Points, in no order, along strands that fork, close into loops and pass close to each other.
In the rows, zero is written as 100.
Two points are linked if the straight distance between their rows is under 95.8. Some points are linked to none.
K_76: | 119 | 102 | 106 |  88 |  96 | 135 |  79 |  68 |  74 | 131 | 166 |  98 |  90 |  85 |  67 |  40 |  67 |  94 |  71 |  76 |
K_988: |  92 | 121 | 117 | 120 | 117 |  88 |  92 |  81 | 127 | 138 | 127 | 106 | 134 |  58 | 134 |  89 | 101 |  70 |  65 | 137 |
K_167: |  89 | 160 |  37 | 130 |  86 |  92 | 112 | 117 |  70 | 126 |  84 | 122 |  93 | 111 |  77 | 103 | 107 | 126 | 103 | 108 |
K_579: |  93 | 112 | 160 | 101 |  97 |  77 | 132 |  75 | 113 |  98 |  64 |  91 | 105 | 107 |  90 | 124 |  72 |  92 | 139 | 122 |
K_871: | 122 |  68 | 139 | 117 | 105 | 103 |  76 | 113 | 107 | 126 | 109 |  83 |  75 |  69 | 146 | 103 | 146 | 104 | 141 |  67 |
K_930: |  83 | 131 | 123 | 112 | 102 |  61 |  93 |  70 | 106 |  90 | 119 | 126 | 157 |  81 | 156 | 101 | 106 |  71 |  63 | 153 |
K_546: |  62 |  91 |  68 | 100 | 124 | 101 |  59 | 113 |  36 | 115 | 144 | 120 |  92 | 100 | 113 |  88 | 110 | 103 |  80 |  76 |
K_452: |  87 | 108 |  66 | 135 |  91 |  83 | 125 | 106 |  62 |  64 |  86 |  78 |  91 | 110 |  87 | 129 | 116 | 158 | 147 |  73 |
K_571: |  63 |  96 |  55 | 120 |  91 |  70 | 105 | 116 |  67 | 110 |  86 | 102 | 110 |  62 | 137 | 116 | 142 | 106 |  71 | 112 |
K_860: | 101 | 128 |  89 | 161 | 113 |  67 | 132 |  87 | 105 |  47 |  96 |  94 |  97 |  72 | 102 | 111 | 143 | 108 | 107 | 118 |
K_178: |  93 |  88 |  96 |  79 |  99 | 133 |  20 | 117 | 127 | 109 | 129 | 123 |  95 | 118 | 127 | 117 | 100 | 105 |  56 |  56 |
K_695: |  90 |  75 |  81 | 119 |  99 |  74 | 106 | 112 |  41 |  94 |  86 |  71 |  99 | 107 | 110 | 131 | 126 | 120 | 128 |  85 |
K_449: |  94 | 106 | 146 |  61 |  41 | 125 |  97 | 120 | 112 | 117 |  77 |  85 | 113 |  97 | 134 | 125 | 116 | 107 | 122 |  96 |
K_682: |  55 |  77 |  62 | 103 | 103 |  90 |  70 | 105 |  61 | 131 | 107 | 116 | 104 |  83 | 135 | 103 | 116 | 108 |  55 |  92 |
K_724: |  87 | 130 | 104 | 100 | 118 | 127 |  43 | 112 |  95 | 124 | 125 | 121 |  68 |  60 | 120 |  81 | 142 | 107 | 119 |  77 |
K_636: | 114 | 112 | 160 |  55 | 101 | 136 |  50 |  95 |  80 |  84 | 118 | 113 |  95 | 114 | 120 | 115 | 103 | 101 | 132 |  88 |
K_719: |  29 |  89 | 123 | 105 |  87 | 119 | 116 | 104 |  66 | 109 | 102 | 120 |  84 |  55 | 109 |  81 | 128 |  90 |  58 | 110 |
K_706: | 156 |  48 | 103 |  79 | 101 | 124 |  97 | 161 | 122 |  40 |  99 |  80 |  70 | 137 | 102 |  83 | 104 |  96 | 115 |  85 |
K_461: |  77 | 127 | 151 | 132 | 105 |  95 | 144 |  52 | 117 |  50 |  81 | 110 |  95 |  91 |  96 | 114 |  84 | 123 | 132 | 125 |
K_622: | 109 |  48 | 100 |  91 | 118 |  87 |  90 |  93 |  52 | 114 |  82 |  87 |  87 | 101 | 120 | 134 | 121 | 105 | 121 |  71 |
K_945: | 158 |  80 |  75 |  87 | 105 | 100 |  85 |  53 | 130 | 156 | 104 | 105 |  87 |  75 |  98 |  80 |  73 |  86 |  72 |  50 |
K_745: |  97 |  90 |  27 |  80 | 100 |  99 |  87 |  96 |  78 |  68 | 123 |  84 |  97 | 138 |  33 |  68 |  71 | 119 | 145 | 105 |
K_206: | 105 | 106 |  58 |  93 |  77 | 114 | 126 |  97 |  84 |  98 |  56 |  89 |  67 | 131 |  29 |  97 |  85 | 123 | 116 |  98 |
K_626: | 120 |  59 |  40 |  69 | 101 | 103 |  78 | 113 | 115 |  98 | 161 |  83 | 102 | 106 |  44 |  34 |  82 |  70 | 104 |  68 |
K_556: | 112 |  97 | 103 | 108 | 123 |  97 |  98 | 102 | 118 |  71 | 103 |  65 |  86 | 106 |  57 |  85 |  93 |  97 | 150 | 126 |
K_569: | 105 | 124 | 103 | 124 |  92 |  95 | 116 | 132 | 131 | 111 |  77 |  74 | 120 | 123 | 107 | 146 |  99 | 115 | 102 | 130 |
K_348: | 146 |  60 |  97 |  68 | 124 | 106 |  78 |  70 | 120 | 104 | 118 |  93 |  75 | 100 |  71 |  48 |  70 |  76 | 115 | 105 |
K_694: | 115 | 130 | 100 |  83 | 107 |  75 | 116 |  56 | 116 | 144 |  70 | 101 | 146 |  83 | 100 | 125 |  81 |  69 | 108 | 101 |
K_639: |  99 | 132 |  62 | 118 |  78 | 106 | 122 |  96 |  80 | 119 |  60 | 110 |  71 | 125 |  63 | 119 |  83 | 145 | 101 | 110 |
K_842: |  66 |  83 | 113 |  96 | 105 | 107 | 118 |  79 |  51 | 125 |  94 | 108 |  79 |  76 |  74 |  84 |  99 |  97 |  81 | 110 |
K_143: | 114 | 132 |  79 | 111 | 109 | 106 | 120 |  61 | 101 | 126 |  88 |  74 | 157 |  63 |  74 | 118 |  93 |  77 |  80 | 109 |
K_343: | 135 |  37 | 107 | 101 | 105 |  90 |  86 | 112 |  96 | 118 |  83 |  84 |  63 |  87 | 129 | 114 | 132 |  93 | 136 |  40 |
K_784: | 115 | 108 | 134 |  87 | 123 | 101 | 105 |  92 | 114 |  93 |  86 |  77 | 109 | 110 |  76 | 107 |  83 |  82 | 140 | 120 |
K_528: | 172 |  80 |  58 |  66 | 115 | 124 | 106 | 105 | 128 |  95 |  64 | 130 | 104 | 109 | 107 |  76 |  70 |  86 |  61 |  66 |
K_780: |  81 |  40 | 123 |  91 | 115 |  77 |  93 |  84 |  71 | 137 |  84 |  91 |  94 |  91 | 145 | 135 | 100 |  94 | 107 | 100 |
K_170: |  74 | 118 |  77 | 121 | 108 | 101 | 123 |  79 | 112 |  54 |  93 |  80 |  98 |  86 |  37 |  73 |  84 | 117 | 143 | 127 |
K_684: | 147 |  58 | 127 |  26 | 101 | 127 |  81 |  85 | 113 |  53 |  77 | 102 |  88 | 119 |  97 |  84 |  71 |  82 | 118 |  87 |
K_267: | 112 | 102 |  83 |  83 | 100 | 115 |  81 | 134 |  80 | 104 |  98 |  98 |  77 | 108 |  72 |  76 | 122 | 104 | 124 |  76 |
K_588: |  78 | 110 | 173 | 103 |  51 |  55 | 136 |  91 | 118 | 103 |  79 | 114 | 111 | 119 | 120 | 130 |  78 | 105 | 150 | 121 |
K_566: | 102 | 103 | 103 | 161 |  97 |  77 | 130 | 136 | 115 | 117 |  79 |  73 | 100 | 100 | 120 | 133 | 130 | 122 | 121 | 126 |
K_979: |  97 | 153 | 126 | 116 |  87 |  78 | 133 |  49 | 111 |  79 | 127 | 123 | 161 | 108 |  97 | 107 |  45 | 108 |  84 | 125 |
K_866: | 137 |  86 |  36 |  82 | 125 |  92 |  64 | 104 |  91 | 121 | 137 |  97 |  93 | 123 |  67 |  58 |  83 |  85 | 100 |  40 |
K_651: |  54 |  50 | 147 |  81 |  78 |  78 |  94 |  96 | 108 | 144 |  95 | 105 |  96 |  93 | 154 | 127 |  84 |  84 |  86 |  87 |
K_899: | 100 | 148 | 119 | 131 | 105 |  82 | 114 |  51 | 117 |  53 | 127 | 123 | 151 | 101 | 119 | 115 | 102 |  94 |  70 | 150 |
K_320: |  83 | 130 | 108 | 104 | 116 | 121 | 135 | 105 | 114 |  89 |  82 |  86 | 148 |  67 |  65 | 116 | 100 |  67 |  76 | 123 |
K_652: | 107 |  85 |  56 | 107 | 130 |  85 |  53 |  97 |  65 | 131 | 142 | 116 |  83 | 119 |  97 |  78 | 101 |  86 |  81 |  43 |
K_607: |  67 | 115 | 118 |  87 | 109 | 132 | 107 | 135 | 116 | 121 |  95 |  87 | 127 |  89 |  78 | 115 | 114 |  76 |  68 | 114 |
K_504: |  78 | 109 |  97 |  94 | 112 | 127 |  96 | 142 | 131 | 132 | 117 |  96 |  95 |  88 |  70 |  89 | 111 |  68 |  62 |  79 |
K_321: |  89 | 137 |  80 | 158 | 102 |  75 | 132 |  83 | 120 |  35 | 100 | 113 | 104 | 101 | 102 | 127 | 143 | 133 |  76 | 115 |
K_716: | 122 | 114 | 101 |  81 |  93 | 105 |  94 |  91 | 134 | 152 |  68 | 102 |  98 |  86 | 111 | 119 |  99 |  75 |  97 | 109 |
K_223: |  48 |  92 | 140 | 115 |  79 | 117 | 117 | 110 |  76 |  71 | 123 |  96 |  96 |  82 | 136 |  97 | 128 | 102 |  75 | 135 |
K_619: |  81 | 123 | 113 | 139 |  98 |  71 | 129 |  69 | 132 |  33 | 106 | 122 | 103 | 128 | 143 | 122 | 125 | 162 |  77 | 122 |
K_302: | 154 |  41 |  97 |  79 | 128 | 108 |  98 | 138 | 150 |  49 |  87 | 103 |  64 | 101 | 104 |  65 |  89 |  72 | 103 |  85 |
K_231: |  57 |  91 | 159 |  81 |  84 |  84 | 109 |  96 | 112 | 139 |  98 | 112 | 115 | 105 | 125 | 103 |  74 |  66 |  91 | 124 |
K_846: | 151 |  70 |  80 |  52 | 101 | 120 |  98 |  61 | 104 | 131 |  79 | 117 |  97 | 102 |  95 |  95 |  67 |  77 |  62 |  64 |
K_537: |  47 | 113 | 167 |  95 |  43 |  64 | 119 | 110 | 115 | 128 |  83 | 123 | 111 | 100 | 135 |  96 |  75 |  84 | 111 | 144 |
K_382: | 121 | 119 | 114 |  98 |  80 |  94 | 107 | 126 | 141 | 144 |  67 | 105 |  94 | 129 | 117 | 127 |  92 |  97 |  88 | 135 |
K_689: |  98 | 116 | 119 | 154 |  94 |  77 | 140 | 104 |  93 |  82 |  89 |  83 |  97 |  62 | 138 | 115 | 151 | 109 | 127 | 124 |
K_791: | 101 |  91 | 113 | 117 | 109 |  99 |  59 | 131 |  80 | 109 | 135 |  88 |  81 |  75 | 150 |  99 | 154 | 112 | 138 |  72 |
K_557: |  69 | 124 | 113 | 133 | 116 | 105 | 143 |  69 | 114 |  49 |  94 | 110 |  91 | 102 |  65 |  95 |  78 | 147 | 108 | 120 |
K_868: | 145 |  79 | 112 |  71 |  91 | 118 | 100 | 133 | 106 |  48 |  84 |  65 |  75 | 161 |  79 | 112 |  86 | 118 | 121 |  94 |
K_200: |  78 | 137 |  52 | 123 |  60 |  87 |  98 | 129 |  67 | 121 |  75 | 107 | 103 |  88 | 130 | 116 | 137 | 141 | 105 | 121 |
K_725: | 111 |  71 |  35 |  66 |  86 | 101 |  88 | 108 |  92 |  84 | 131 |  77 | 112 | 120 |  24 |  49 |  84 |  94 | 127 | 100 |
K_315: | 163 |  41 |  61 |  66 | 122 | 100 | 112 | 114 | 138 |  82 |  69 | 113 |  63 |  99 | 104 |  51 |  72 |  73 |  83 |  91 |
K_526: | 111 | 134 |  86 | 121 | 110 | 118 |  82 | 132 | 141 | 153 | 126 | 115 |  88 |  76 |  83 |  66 | 109 |  72 |  73 |  86 |
K_713: |  79 | 145 | 120 | 122 | 106 |  78 | 119 |  81 | 127 |  95 | 106 | 109 | 152 | 145 | 104 | 131 |  46 | 122 |  95 | 125 |
K_983: | 140 | 103 |  70 | 118 | 111 | 104 |  67 | 104 | 146 | 168 | 112 | 128 |  76 |  85 | 114 |  82 |  96 |  82 |  67 |  68 |
K_839: | 132 |  72 | 150 |  36 |  95 | 140 |  71 | 102 |  93 |  79 |  89 | 108 |  78 | 118 | 120 | 102 |  97 | 100 | 124 |  59 |
K_144: |  68 | 130 |  81 | 112 | 104 | 115 | 100 | 124 |  48 |  60 | 121 |  95 | 117 | 106 |  89 | 102 | 131 | 118 |  92 | 106 |
K_197: |  73 | 113 |  63 | 110 | 123 | 106 |  88 | 116 |  39 |  86 | 138 | 111 | 124 | 114 |  78 |  80 | 107 |  96 |  76 |  95 |
K_87: |  73 | 130 | 107 | 119 |  89 |  94 | 112 | 118 | 124 |  84 |  90 |  98 | 138 | 144 | 116 | 146 |  73 | 141 |  88 | 130 |
K_161: | 133 |  56 | 113 |  35 |  96 | 115 |  95 | 102 | 110 |  49 |  67 |  74 |  97 | 141 |  74 | 111 |  69 |  89 | 119 | 100 |
K_882: |  93 |  99 |  99 |  91 | 101 | 121 | 106 |  70 |  74 | 145 | 126 | 106 |  78 |  78 |  64 |  60 |  74 |  80 |  73 |  92 |
K_905: |  69 | 115 | 120 | 121 |  87 | 122 | 100 | 109 |  58 |  40 | 127 | 105 | 112 |  86 | 116 | 109 | 151 | 115 |  80 | 123 |

A piece is two or more points that can be reached from each other along the links. Count, over all rows, the pieces, the separate loops (a circle has one, a figure eight two, a Y none), the forks (points with three links) and the tips (points with one).
pieces -> 3
loops -> 1
forks -> 4
tips -> 8

A tip is a point with one link. Name the tips that can be reached along the links from each point below, in the order of the rows.
K_871 -> K_452, K_724
K_223 -> K_76, K_745, K_206
K_979 -> K_988, K_636, K_619

Name the points in between on the shortest way along the links from the first point to the second, in order.
K_983; K_569 -> K_526, K_504, K_607, K_320, K_143, K_694, K_716, K_382
K_197; K_639 -> K_546, K_682, K_571, K_200, K_167
K_745; K_200 -> K_725, K_626, K_866, K_652, K_546, K_682, K_571
K_231; K_452 -> K_651, K_780, K_622, K_695
